Each row is a point on a landscape with many peaks, with its height.
From any point a climber steps to the highest of the 2 points nearest to it. It stops when none of these is higher. Distance is the straight distance between rows; heights are no part of it.
j882: [101 172 106 114  66 123 133 135 109 141 134 119 113  72 173 103 131 135
 141 113 134 127 105  75 107 114 137 135 132  73 136 119 168 140]  (h 705)
j473: [157 119  97 171 143  90 139 125 186 105 124 123 122 132 112 150 116 123
  83 132  93 119 188 112 129 118 114 150 142 185 114 140 115 142]  (h 421)
j703: [146  84  82 144 156 134 125 138 144 112 127 168 100 140 136 103 161 144
  93 159  97 159 172 113 134 108 144 136 138 149 102 108 120 139]  (h 260)
j778: [105 183 138  77  82 124  98 107 103 127 113  84 120 107 131 128 110  95
 170  91 170 115  78 106 108 137 101  97 136  82 163 145 175 152]  (h 476)
j146: [142 172 159  90 164 145  74  85 117 126 117  80 107 152 126 135 131  50
 169 103 148 123 123 149 122 123 114  64 110  99 162 164 169 129]  (h 518)
j799: [141 104  89 176 116 118 173 147 179 139 147 167 146 115 111 147 148 149
  99 172 100 137 151  97 157  89 168 163 153 147 102  76  77 105]  (h 762)
j200: [109 221 132 134  49  75 178 130 102 159 128  91 112  25 167 139 115 134
 142 117 137 109 135  96  99 105 144 136 160  65 131  94 154 112]  (h 292)
j50: [103 105 154 106 128 128 129 136  34 106 134 123 172 131  98 148 105 186
 116 109 162 112 113 197 101 204  64 138 149 134 141 141 115 148]  (h 103)
j454: [139 162 179 100 138  83 109 132  34 146 153 122 125 106 117 112 153  99
 153 124 159 118 144 207  97 136 115 125 120  90 135 109 136 105]  (h 541)
j922: [152 201  88 138 141 127 131 122 196 134  73 132  88  95 168 113 109 106
 126 139 105 138 176  63 151  55 144  94 133  94 135  68 172 133]  (h 721)
j860: [132 199 144 102 120  99 123 113 108 152 118  84 101  92 142 129 121  70
 167  95 161 128 135 120 115 107 124  85 126  73 155 112 171 115]  (h 696)
j745: [156  70 100 164 160 115 136 126 188  67  80 157 121 162  93 149 134 145
  89 132  73 120 174 100 150 126  76 165 149 221 103 193  82 152]  (h 359)
j350: [155 115 115 154 161 109 125 125 198 132 116 147 123 155 117 131 118 106
 111 151 103 142 167 125 150 108 147 107 127 158 123 107 125 114]  (h 498)
j956: [131 123 193 105 160 143  92 104 104 130 150 104 153 179  90 142 125  98
 150 123 154 124 105 196 128 162 117  91 110 138 156 154 122 117]  (h 681)
j58: [116 184  85 105 101 148 124 139 145 139 105 125  84  93 183  97 128 108
 151 123 127 147 118  53 131  81 148 101 118  65 144 105 181 142]  (h 764)
j248: [127 151 139  89 135 150  90 127  79 146 131 127  92 124 151  97 148  85
 161 114 154 135 106 132 104 114 128 108 106  66 144 120 169 117]  (h 619)
j168: [114 141  86 147  68 122 147 136 130  79 132  97 149 113 139 144  98 191
  82  91 117 104 117  82 117 152 103 189 123 147 116 150 134 178]  (h 465)
j798: [106  73 132 114 155 169 136 130  43  91 118 139 135 154 113 110 126 174
 115 104 143 137 125 163 120 189  82 131 140 153 114 164 117 144]  (h 256)
j852: [156 104 162 108 187 137  78  95 144 131 122 134  97 191 114 117 146  71
 140 147 123 159 144 168 129 129 146  81 114 147 140 148 125 104]  (h 559)
j524: [101  72 104 142 117 194 132 158 134 135 139 158 160 144 145 113 137 168
 133 123 138 147  84  96 155 133 158 152  98 128 113 125 108 133]  (h 591)
j619: [117 105 172 123 112 141 145 168  93 190 170 154 158 112 129 122 142 128
 155 152 144 115  97 160 137 125 162 145 117 100 128  96  96  77]  (h 403)
j64: [126 136 173 137 116  96 157 141 128 179 163 110 165 123 110 151 111 122
 134 123 159 111 123 170 129 141 150 129 116 119 136 108 111  88]  (h 579)
j610: [103 219 115 104  32  77 155 109 117 123 110  79 106  53 139 139 101 118
 142  86 168 114 113  70 112 131 109 122 170  83 148 131 167 154]  (h 280)
j744: [134 190 172  99 134  90 106 107  78 146 131  89 113 109 125 119 132  72
 171 104 169 113 128 163 103 124 108  89 121  79 158 121 159 109]  (h 635)
j845: [108 157  66 169  67 126 164 142 120 108 150 121 133  71 163 132 160 189
  89 135  77 119 151  62 110 109 145 192 139 102 109  97 137 155]  (h 531)
j504: [160  62 137 122 195 115 105  99 153 109 108 172  76 192 112 123 162  96
 115 166  99 171 156 158 141 144 133  98 151 175 114 171  98 121]  (h 583)
j285: [144  82 154 105 180 171  82 107 120 129 126 149 104 192 116 103 158  90
 141 134 136 158 115 164 142 136 146  94  98 135 133 147 131 112]  (h 542)
j87: [159  54  83 162 172 122 129 124 200  87  98 197 109 149  87 145 150 135
 100 159  97 158 135 100 175 116 116 161 176 205 108 144  52 132]  (h 719)
j838: [131 108 158  90 168 178  72 108  92 119 126 121 120 178 124 110 143  99
 151 117 142 136 104 168 121 143 121  94  93 112 136 163 151 125]  (h 521)
j783: [130 127 149 111 143  90 132 135  46 147 155 135 114 110 118 101 165 115
 121 136 145 133 159 196  92 141 123 129 137 112 118 114 132 117]  (h 475)
j152: [103 186 181  76  66  98  87 126  71 145 128 112 142  76 135 119  99 127
 190 111 177  90  47 136  83 146  85 123 135  64 161 116 155 124]  (h 532)
j991: [120  78 182 104 153 168 104 130  93 146 155 142 160 172 101 124 140 120
 153 125 171 133  78 184 143 158 127 123 104 124 137 133 107 103]  (h 628)
j191: [130 143  87 113 150 146 108 118 174  80  82  92  98 144 140 134 107 111
 122  94  99 108 148  76 139 125  88 116 115 154 122 192 170 194]  (h 338)
j678: [108  74 100 158 114 145 181 153 114 144 174 165 149 107 106 138 162 162
 113 157 129 142 120 118 154 123 156 172 149 142  99 104  73 116]  (h 694)
j947: [131 186  96 111 126 115 122 107 160 113  96  83  92 110 146 137 110  86
 129  95 126 121 150  78 135 112 101 101 135 122 144 151 184 172]  (h 392)
j615: [173 131 181 119 179  67 106  90 113 139 133 134  85 162 102 117 161  66
 137 154 122 167 173 203 111 133 149  86 133 147 138 136 108  88]  (h 459)
j427: [135 128 153 155 123  86 171 130 162 162 157 111 156 125 101 156 114 116
 112 134 147 121 147 157 141 134 153 131 129 149 128 103 100  95]  (h 539)
j549: [172 117 117 147 180  94 111 107 215 116  90 151 105 164 122 140 117  92
 117 157  78 140 181 124 141 113 125 101 138 180 127 140 125 127]  (h 477)
j462: [146 148 128 130 157 107 119 113 156 144 123 109 104 133 138 122 124  92
 130 128 126 134 157 132 127 106 145  96 118 123 133 115 156 113]  (h 553)
j11: [134  74 174 120 168 101 139 106 102 127 161 151 116 152  65 139 162 108
 123 150 157 158 138 202 137 161 129 118 154 167 130 144  70 107]  (h 151)
j772: [155 168 144 119 166  92 114  95 139 140 115  99  86 140 133 125 129  62
 138 123 128 139 173 146 114 105 134  75 120 120 142 125 157 114]  (h 522)
j565: [134 134  85 153 118 135 133 135 179 105 123 112 137 129 140 133 110 144
 101 105 107 121 137  82 139 121 121 154 106 148 121 136 150 161]  (h 658)
j255: [173  98  89 169 156  90 133 126 200  92  96 153 118 148 103 143 129 129
  75 147  73 125 190 103 135 114  96 160 153 200 113 155  94 140]  (h 388)
j731: [147 170  81 166 113 150 148 151 207 138  95 151 148 104 173 123 106 164
 113 169  66 117 165  44 161  46 168 139 128 107 121  49 128 117]  (h 733)
j88: [143  63  79 172 149 125 151 131 170  92 132 172 124 134  86 144 154 151
  85 149 104 148 154 110 162 114 126 166 161 189 100 126  64 135]  (h 674)
j165: [126 133 199 118 121  96 144 138  99 173 173 109 184 122  87 153 110 126
 142 129 172 107 110 202 125 164 124 131 120 122 147 116 105  94]  (h 625)
j907: [113 161 179  72  88 138  66 131  52 138 131 133 134  99 141 106 128 121
 195 118 169 103  45 144  84 140  85 124 117  53 148 122 159 119]  (h 558)
j413: [108  63 104 145 138 165 154 136  74  84 128 152 127 143 120 107 142 180
 103 111 132 148 127 136 130 172 101 148 134 159 106 160 107 147]  (h 277)
j167: [112  69 126 132 138 183 128 145 140 134 134 152 155 162 122 118 138 142
 132 121 146 145  92 124 161 140 148 137 102 140 114 132 112 123]  (h 599)
j330: [165 132  97 191 110 109 176 139 210 145 122 156 155 108 111 166 115 151
  97 174  90 121 162  92 168  69 167 159 155 154 110  54  77  86]  (h 802)
j806: [166  95  68 168 151 129 127 145 221 117 104 204 147 139 103 131 134 140
 104 189  83 149 145  82 180  70 152 151 158 167 112  67  75 116]  (h 760)
j559: [122 111 121 125 140 111 136 131  57 125 151 141 102 109 134  98 166 133
 103 131 132 140 163 165  97 142 125 136 143 119 105 123 145 134]  (h 416)
j354: [102 135 114 126 100 114 136 132  95 108 139  95 140 121 137 136 101 156
 104  98 144 103 121 133  97 171  93 148 137 132 134 146 146 169]  (h 438)
j478: [101 160 106 111  88 138 128 145  74 147 140 132 101  78 179  92 153 135
 139 131 132 133 106  96  96 105 143 135 124  61 131 105 165 132]  (h 677)
j437: [161 130 172 131 159  58 137 113 129 157 149 141 108 139  96 133 153  83
 131 157 139 163 167 199 123 124 165  99 139 144 132 102  92  73]  (h 436)
j561: [152 176 187 127 152  77 121 112 112 165 139 103 117 127 113 126 136  72
 157 128 155 133 155 189 115 115 154  90 109 103 149  97 134  71]  (h 557)
j383: [140 199 126 106 125 115 129 120 116 157 105 104  76  95 155 111 142  68
 163 117 156 140 144 104 121  83 139  82 129  61 152  99 169 108]  (h 751)
j963: [109 139  87 125 102 165 111 136 170 100 106 110 133 126 168 120 104 148
 133  88 123 125  86  65 143 123 132 145  95 118 127 148 167 178]  (h 793)
j190: [123 101 174 111 174 147 104  95 127 117 131 100 146 194  92 156 120 109
 132 125 137 121 123 185 135 168 109  91 118 171 143 185 109 140]  (h 605)
j961: [ 90 171 128 134  31 143 143 148 132 160 133 118 137  65 191 115 103 171
 153 130 106 112  66  55 108 111 168 159 122  79 130 115 141 127]  (h 717)
j308: [129  84 104 165 130 114 174 142 159 144 160 169 130 112  90 156 151 142
 109 171 128 141 133 122 164 112 163 162 156 159 108  91  59 102]  (h 730)
j751: [102 214 127 113  23  72 172 117 101 147 122  92 117  31 154 136 108 132
 144 102 157 108 106  79  97 122 124 135 169  70 140 116 160 138]  (h 287)
j762: [118  72 153 107 175 160 132 108  47  93 117 130 123 169 101 127 129 156
 121 118 134 131 136 185 121 198  75 106 145 165 127 182  98 138]  (h 232)
j75: [ 98 180  99 128  51 136 136 142 145 135 119 110 122  80 184 109 112 155
 141 115 121 120  84  46 119 108 155 148 120  81 132 121 164 145]  (h 732)
j411: [154 130 124 158 150 125 133 129 229 143 116 127 143 154 121 146  96 112
 117 139 113 129 147 113 165 103 153 118 110 156 129 103 133 107]  (h 512)
j186: [ 90 124 139  96 115 136 108 131  54 100 123 107 165 136 118 143  86 185
 126  98 158 110  89 164  91 203  69 133 144 130 141 149 134 160]  (h 87)
j455: [173 145  90 189 128 112 148 137 219 125 105 146 149 115 120 146 105 143
  89 154  81 123 179  91 158  73 148 154 140 154 114  69 111 105]  (h 763)
j653: [115 160 162  94 142 151  79  98 115 124 124  73 155 166 119 150  99 100
 156  97 153 108  86 163 119 150 107  87 107 117 166 161 160 143]  (h 685)
j410: [ 88 102 152 109  83 156 125 157  74 147 149 146 169 112 148 113 125 171
 152 118 155 119  58 133 110 157 127 154 112  96 127 126 123 123]  (h 564)
j724: [136 130 129 113 167 163  84 101 181 119 109  97 119 173 133 134 113  83
 152 109 119 130 120 128 142 118 133  82  93 132 142 157 175 141]  (h 464)
j923: [149 133 200 117 170  98 103  94 124 139 155 111 137 170  83 141 138  77
 143 136 149 136 135 207 126 145 138  90 109 144 152 141 112  92]  (h 624)
j62: [123 151 147 113 134 130 106 105 150 132 130  73 142 154 130 150  97 101
 142  90 148 109 106 143 125 142 121 103 103 126 153 149 161 135]  (h 620)
j433: [142 140  76 158 117 166 146 161 185 146 111 169 150 123 168 113 125 166
 122 185  64 130 154  52 163  53 180 139 116 112 117  50 113 120]  (h 741)
j467: [105 203  85 116  39  92 150 113 124 108 115  88  94  58 144 130 119 131
 117  89 148 124 122  52 114 123 101 137 167  90 139 138 169 183]  (h 273)
j805: [110  47 106 146 148 156 167 138 105 127 159 183 126 124  92 131 165 153
 110 145 150 153 107 135 169 136 144 158 148 158 102 123  67 118]  (h 666)
j369: [ 86 104 110 140  81 142 164 150  39 118 165 157 154  78 150 110 173 197
 109 137 122 131 120 136 100 161 122 177 147 101  99 120 121 143]  (h 329)
j394: [124  73 131 135 161 129 140 116 108 104 134 137 118 168  98 138 137 136
 101 124 134 132 150 158 129 170 104 128 146 179 119 165  95 143]  (h 180)
j447: [155 192  86 170 109 141 144 143 219 121  83 128 143  96 168 134  87 148
 105 137  83 112 156  43 165  56 147 152 123 115 123  74 151 132]  (h 722)
j184: [135 135 172 120 135 150 111 137 142 174 143 114 144 152 134 122 124  96
 167 126 150 123  96 151 133 115 156 101  85  99 151 108 139  80]  (h 618)
j388: [116  72 156 121 148 174 110 133 133 144 148 139 158 173 103 129 129 119
 147 124 163 137  76 156 157 147 146 122  98 140 136 136 113 112]  (h 613)
j870: [149 174 183 104 171 118  81  87 106 134 131  82 109 159 109 132 131  59
 164 108 149 123 136 179 110 128 124  67 111 117 162 150 146 113]  (h 554)
j40: [115 125 202  93  98 109 121 164  35 172 164 154 176  87 128 127 139 155
 163 139 162 100  84 197 103 153 101 153 126  81 131 104 113  99]  (h 384)
j357: [115 118  79 145 110 137 144 138 105  67 126 105 128 128 136 131 115 185
  82  93 113 114 145 106 110 156  87 166 138 160 114 164 134 181]  (h 418)
j397: [135 140 170 129 129 127 138 147 127 190 146 137 126 132 137 117 131 104
 161 148 141 125 125 148 125  95 177 109 100  94 141  83 117  66]  (h 597)
j663: [132 184  87 124 118 147 125 135 185 136  89 120 105  97 171 115 106 115
 136 121 112 134 136  47 154  70 149 110 116  86 137  92 183 144]  (h 740)
j89: [100 126 125  91 135 172  90 110 108  89 105  86 135 162 130 135  96 132
 148  88 132 114  84 130 116 169  92 101 114 131 141 187 165 179]  (h 64)
j921: [143  84  68 158 161 162 117 138 165  75  87 166 119 148 132 106 143 160
  91 129  74 144 165  77 144 111 106 160 124 174  96 154 124 168]  (h 272)
j648: [130 125  80 162 110 131 143 148 152 115 136 133 134 112 146 127 135 163
  88 129 103 130 158  84 133 110 139 166 126 138 109 116 129 146]  (h 603)
j47: [ 84  92  90 155  87 160 163 151  61 101 151 153 161 100 143 113 155 216
  99 122 125 136 105 112 118 162 118 183 137 130  99 134 109 151]  (h 314)
j219: [136 190 187  91 132  78  99 115  52 149 141  89 138 104 116 134 130  95
 164 111 172 101 124 192  92 141  96 104 122  83 157 116 146 115]  (h 590)
j344: [ 96 128 137  91 134 163  94 113  73  86 107  90 149 160 125 146  87 161
 137  92 148 108  85 153  99 193  79 106 132 133 146 177 145 167]  (h 74)
j835: [145  86  65 166 151 147 128 141 165  91 106 175 115 138 130 105 159 156
  86 150  80 154 168  86 143 103 132 153 131 160  94 120 114 151]  (h 266)
j122: [142 115  68 152 157 155 111 142 182  57  72 140 115 142 136 109 129 152
  94 114  56 123 166  59 140 104  86 166 118 177 106 173 146 190]  (h 281)
j421: [140  70 152 111 164 148 122 134  94 156 151 187 104 156  97 103 176 102
 138 169 154 172 109 178 145 119 168 133 129 126 116 102  88  81]  (h 601)
j607: [142 107 148 139 140  93 169 137 138 180 157 173 114 125  94 138 163 105
 136 182 142 157 133 177 154 105 187 123 153 136 123  73  64  64]  (h 417)
j9: [ 96 188 157  75  63 106  97 109  84 130 119  93 134  91 125 132  93 124
 173  99 177  98  57 123  86 154  90 116 146  80 157 134 163 146]  (h 508)
j614: [167  79  76 163 163 117 125 132 219 107  99 208 122 151  90 136 140 125
 103 177  93 156 136 100 181  93 136 151 169 186 116 108  69 123]  (h 745)
j563: [108 111  99 134 116 128 141 133  73  87 135 113 124 124 129 121 128 172
  92 103 135 121 151 140 100 173  85 145 139 139 116 156 136 165]  (h 372)
j339: [120 186 117  84 109 118 112 104 123 119 104  76  95 112 130 136 117  75
 155  85 156 123 123  97 123 127  94  86 139 104 156 160 180 169]  (h 433)
j793: [112 162 138 127  85 146 130 142 175 158 125 101 148 113 167 129  89 125
 159 108 135 107  81  92 132 116 162 125  94  98 141 117 160 108]  (h 675)
j597: [111 120 193 112  86 134 139 176  52 201 170 160 160  83 139 113 146 143
 169 153 139 107  85 177 114 134 139 157 124  76 127  98 102  83]  (h 397)
j484: [144 125 136 155 151 132 127 115 223 137 125 105 155 166 115 166  82 107
 124 119 121 117 128 125 168 118 143 116 102 167 135 129 135 119]  (h 530)
j999: [120 150 123 104 122 137 113 145  75 153 138 137  94 104 163  87 158 107
 144 130 141 140 123 118 102 105 145 125 120  68 131 105 166 123]  (h 649)
j786: [160 178  93 150 151 127 130 130 203 141  83 150 107 115 164 110 106 122
 124 167  94 134 176  82 152  53 160  93 130 109 128  53 149 110]  (h 718)
j753: [131  29 130 129 187 166 135 104 114  97 115 177  97 177  88 124 159 135
 122 134 132 169 119 148 165 166 119 120 150 186 105 175  77 126]  (h 623)
j365: [142 157 141 138 135 120 137 133 149 172 136 121 118 118 149 120 121 104
 138 136 135 131 144 134 122  94 168 102 113 101 140  85 142  85]  (h 580)
j37: [136 150 150 140 132 125 126 113 191 132 130  77 157 155 123 162  80 100
 125 103 135 107 118 139 145 138 134 108 104 148 140 141 154 122]  (h 567)
j900: [117 120  92 100 156 150 123 115 106  65  80 106  66 146 150 118 135 138
 116 104 103 115 170  88 108 153  68 106 135 152 117 212 157 200]  (h 275)
j24: [123 153 146  86 172 137  96  83 121 107 100  68  96 166 124 151 114  77
 149 114 117 106 146 137 114 139  94  64 128 143 148 208 157 169]  (h 42)
j908: [103 103 111 135 107 123 156 147  37 122 166 151 129  87 136 103 173 165
  97 140 127 140 154 162  97 153 121 159 152 118  98 118 131 143]  (h 361)
j959: [ 97 149  83 154  50 127 155 141 108 100 148 119 145  74 171 123 143 202
  95 119  95 114 117  63 103 131 134 198 135 107 113 123 137 166]  (h 513)
j232: [117  36 116 141 168 164 152 120 115 104 134 171 117 157  86 127 151 148
 112 129 149 160 114 146 172 159 125 141 148 176 109 151  70 127]  (h 643)
j179: [116 160 161 114 108 143 115 131 145 165 136  97 147 129 152 127 102 104
 169 107 151 113  83 127 121 117 148 111  94  89 156 120 162 100]  (h 647)
j719: [113  87 176 113 139 115 151 142  58 149 173 153 163 116  78 141 148 142
 126 137 176 127 114 209 138 172 110 151 146 134 123 120  81 108]  (h 135)
j265: [162 150 163 113 182  85  98  87 128 137 115 108  75 158 118 120 147  58
 138 137 121 150 182 169 101 119 137  75 126 134 142 141 140 108]  (h 490)
j906: [100 157  88 149  46 116 153 136 121 100 147 100 150  83 151 134 105 192
  96 102 122 109 101  75 103 144 125 188 134 122 114 134 138 163]  (h 493)
j689: [152 165 200 111 167 108  88 100  98 146 147 101 132 153 104 128 141  63
 163 130 153 127 133 199 115 130 133  88 100 111 159 125 131  84]  (h 588)
j368: [149  38 126 127 193 155 114  96 139  99 101 176  84 192 104 118 157 119
 119 149 111 169 140 144 152 153 128 112 146 186 103 176  94 125]  (h 604)
j899: [102 175 141 144  43 144 154 157 155 180 131 104 139  75 197 128  85 154
 154 127  99 106  86  62 118 100 181 145 120  78 134 109 132  96]  (h 707)
j103: [126 140 199 103 121 116 103 133  75 154 159 108 179 138 106 146 119 122
 157 118 172 101  88 196 111 160 108 121 112 100 157 119 121 102]  (h 686)
j756: [125  95 113 110 173 145 129 105 102  73  92 114  87 167 136 123 132 142
 106 118  97 116 169 128 105 162  76 114 134 174 109 209 126 171]  (h 238)
j968: [138 164  94 152 108 135 132 136 197 123 111 103 138 116 154 136  89 136
 114 107 111 112 131  71 148 100 139 148 112 126 125 114 161 141]  (h 672)
j660: [119 138  79 171  89 115 170 147 124 119 158 123 140  89 145 134 151 170
  82 137  94 125 163  94 114 114 141 178 140 127 104  99 125 139]  (h 561)
j7: [136 149 142  96 163 153  79 104 141 129 114  96 104 160 131 122 124  68
 159 118 134 135 122 133 125 116 134  77 102 104 153 147 171 127]  (h 488)
j538: [114 195 129 129  79  74 163 133  90 153 148  90 123  61 151 124 122 129
 130 116 148 109 147 128  93 118 137 128 146  84 132  98 155 121]  (h 302)
j629: [123 147 167  86 122 153  72 135  70 143 137 126 123 131 143  98 142 101
 178 116 161 117  74 152  99 130 119 117  98  64 149 126 162 112]  (h 589)
j740: [145 113 144 129 177 121 108  96 184 119 113 108 116 185 115 149 114  90
 125 131 101 124 152 149 137 138 120  88 116 178 133 174 134 138]  (h 509)
j726: [133 176 107  99 132 135 114 129 132 146 109 119  77 104 167  96 139  86
 154 121 137 147 132  83 123  77 148  92 116  71 140 101 178 124]  (h 796)
j569: [107  96 165 106 124 118 138 146  39 135 161 143 169 111 101 137 136 169
 119 125 168 121 109 202 109 181  88 148 143 125 123 124 107 130]  (h 122)
j444: [115 145  98  91 149 141 118 107 128  76  84  88  80 144 143 135 116 108
 127  95 110 110 161  87 119 141  71 105 135 149 131 207 166 204]  (h 305)
j848: [161  70 142 115 173 126 111 120 128 140 133 193  79 174 102 106 178  92
 128 176 133 193 133 176 149 118 171 115 148 145 120 106  86  85]  (h 593)
j792: [129  78 187 108 161 113 139 118  64 137 168 151 141 142  59 134 153 123
 131 139 176 141 118 215 138 173 111 130 146 152 131 133  76 109]  (h 143)
j912: [157 117  72 164 136 152 137 154 216 137 108 187 150 134 137 119 122 153
 116 188  76 141 149  76 170  52 175 140 139 138 114  47  93 112]  (h 749)
j866: [ 92 103 135 128  81 162 135 171 106 168 153 145 161 108 169 106 125 166
 152 136 128 122  71 102 116 131 158 153 105  95 124 118 120 116]  (h 576)
j586: [129  74 136 139 150  99 152 124 126 132 160 148 131 142  83 143 148 120
 104 137 149 142 142 166 139 153 129 137 148 172 118 139  85 119]  (h 163)
j355: [115 129 136  96 164 167  90  97 133  98 101  85 121 178 124 151 109 107
 140 102 119 112 121 138 123 152  96  80 115 146 138 200 151 172]  (h 53)
j480: [119 176 130 142  63 143 152 150 190 162 115 100 149  98 184 136  76 145
 152 113 119 106  81  60 137 105 172 142 107  96 131 108 148 110]  (h 693)
j768: [122 146 183  99 134 142  84 114  93 137 144  97 164 155 113 138 114 104
 165 109 162 108  82 176 111 155 112 103 101 108 159 144 148 117]  (h 761)
j621: [ 88 139 137 114  68 116 132 141  84 126 148 107 168 102 131 140  90 176
 124 108 157  97  85 139  90 177 104 153 139 115 135 131 137 149]  (h 502)
j276: [170 172  98 175 144 109 143 125 228 134  81 157 136 119 141 138  93 131
 104 169  83 128 186  94 153  63 152 119 142 140 122  52 124 101]  (h 734)
j790: [164  81 144 117 184 111  97 106 151 126 125 171  81 179 109 110 160  85
 125 167 116 179 148 170 136 126 156  99 139 157 128 129 109 104]  (h 581)
j962: [142 167  92 124 147 128 113 115 200  96  81  92 103 132 144 142  94  93
 125 104  94 113 159  74 147 107  95 110 127 142 135 168 179 185]  (h 363)
j704: [ 86 118 156 106  76 140 117 147  67 134 149 137 181 104 136 124 100 189
 144 119 166 105  55 153  97 177 102 153 127 100 132 125 127 135]  (h 544)
j846: [130 118 122 156 120  99 163 146 147 149 158 128 142 119 120 139 125 133
 100 143 133 127 157 143 129 122 150 141 128 141 118 101 111 108]  (h 504)
j625: [125 107 166 132 130 112 159 152 107 186 171 155 138 112  99 130 155 113
 139 159 152 132 121 182 142 122 168 133 128 122 130  92  82  75]  (h 410)
j223: [145 117 106 162 135  87 153 132 160 124 144 128 128 124 110 145 128 134
  87 134 116 128 182 135 126 128 131 141 145 163 116 121 117 127]  (h 462)
j591: [116 161 143 123  97  80 153 143  67 160 161 116 133  66 141 118 139 131
 131 127 145 110 149 167  87 129 133 135 137  91 124 101 146 115]  (h 319)
j338: [118 118  82 146 110 159 119 139 155  87 115 119 139 136 151 122 115 167
 111  97 109 123 117  78 133 135 116 159 103 148 114 154 147 176]  (h 720)
j774: [134 108  78 143 148 159 120 128 156  50  79 117 117 152 137 124 117 164
  98  94  80 115 159  77 130 134  77 156 114 182 108 199 137 192]  (h 297)
j100: [147 170  92 164 114 147 135 143 232 121  91 115 156 124 153 140  79 131
 110 114  94 111 128  52 165  83 141 157  97 139 122 102 165 139]  (h 700)
j785: [132  76 123 125 171 136 144 107 100  81 104 129  94 176 115 132 138 146
 102 131 110 127 172 146 115 177  85 116 146 190 105 198 100 152]  (h 207)
j640: [115 133 160 125 104  82 161 152  69 170 174 133 156  84 112 130 142 139
 125 139 154 115 141 194 104 145 131 149 142 113 123 105 111 102]  (h 345)
j787: [145  80  63 183 124 118 165 138 158  95 139 174 132 113  89 147 165 167
  74 164  92 142 159  94 152 103 134 185 165 173  94 108  68 136]  (h 634)
j280: [126  74 172 108 147 168 116 143  67 155 155 175 132 150 109 105 165 117
 148 147 167 146  89 174 136 144 142 135 117 107 126 117 102  85]  (h 611)
j637: [170 124 132 152 176  80 114  91 226 107  81 135 115 176 110 160 106  90
 112 149  72 122 184 127 136 123 104 108 140 202 126 175 115 131]  (h 454)
j535: [117 149 192 109  94  78 147 161  54 182 169 129 180  70 117 134 135 144
 152 133 152  96 119 204 101 145 121 149 134  88 131 101 108  91]  (h 367)
j757: [ 94  93 103 143  82 174 146 163 124 140 149 152 170 115 163 114 130 187
 131 124 126 132  77  85 133 136 157 174 107 117 111 128 107 136]  (h 584)
j980: [154 101 157 133 157  81 145 120 148 160 154 161 103 147  90 128 162  95
 128 172 144 169 147 186 143 114 175 110 146 144 127  94  77  71]  (h 424)
j594: [124 123  90 156 103 176 153 165 159 164 139 164 145 114 174 123 140 165
 136 177  73 135 124  57 148  71 193 143 112 101 113  68 100 114]  (h 735)
j52: [ 99 163  87 116  63 156 114 137 179 114 102 109 131 105 174 115  94 152
 147  96 122 122  63  42 136 113 146 148 100  98 129 135 174 164]  (h 757)
j590: [142  82  95 153 159 142 131 130 165  71  93 132 124 166 114 140 123 152
 100 119  85 119 162 106 138 145  84 144 126 204 106 190 109 168]  (h 328)
j420: [132 110 154 128 164 140 107  99 171 125 129  97 148 192 103 154 114  99
 131 118 128 123 125 160 144 145 129  95 107 169 141 171 129 133]  (h 549)
j419: [ 98  76  86 153 108 159 165 143  53  84 144 150 141 114 129 110 159 202
  87 115 129 141 139 130 122 164 103 170 143 144  93 138 106 151]  (h 298)

Two climbers start at each pair of points below. Name the first point that both come to, or write -.
j610 and j354 | -
j467 and j947 | j75
j285 and j615 | -
j122 and j350 | j768

Write out the way that a climber takes from each point below.
j921 | j122, j774, j590, j745, j255, j473, j223, j846, j427, j64, j165, j103, j768
j549 | j350, j411, j484, j37, j62, j653, j768
j394 | j785, j756, j900, j444, j191, j962, j947, j339, j778, j9, j152, j907, j629, j248, j999, j478, j882, j75
j607 | j980, j437, j615, j265, j772, j462, j365, j397, j184, j179, j793, j480, j899, j961, j75
j621 | j704, j410, j866, j757, j524, j167, j388, j991
j504 | j368, j753, j232, j805, j678, j308, j799, j330
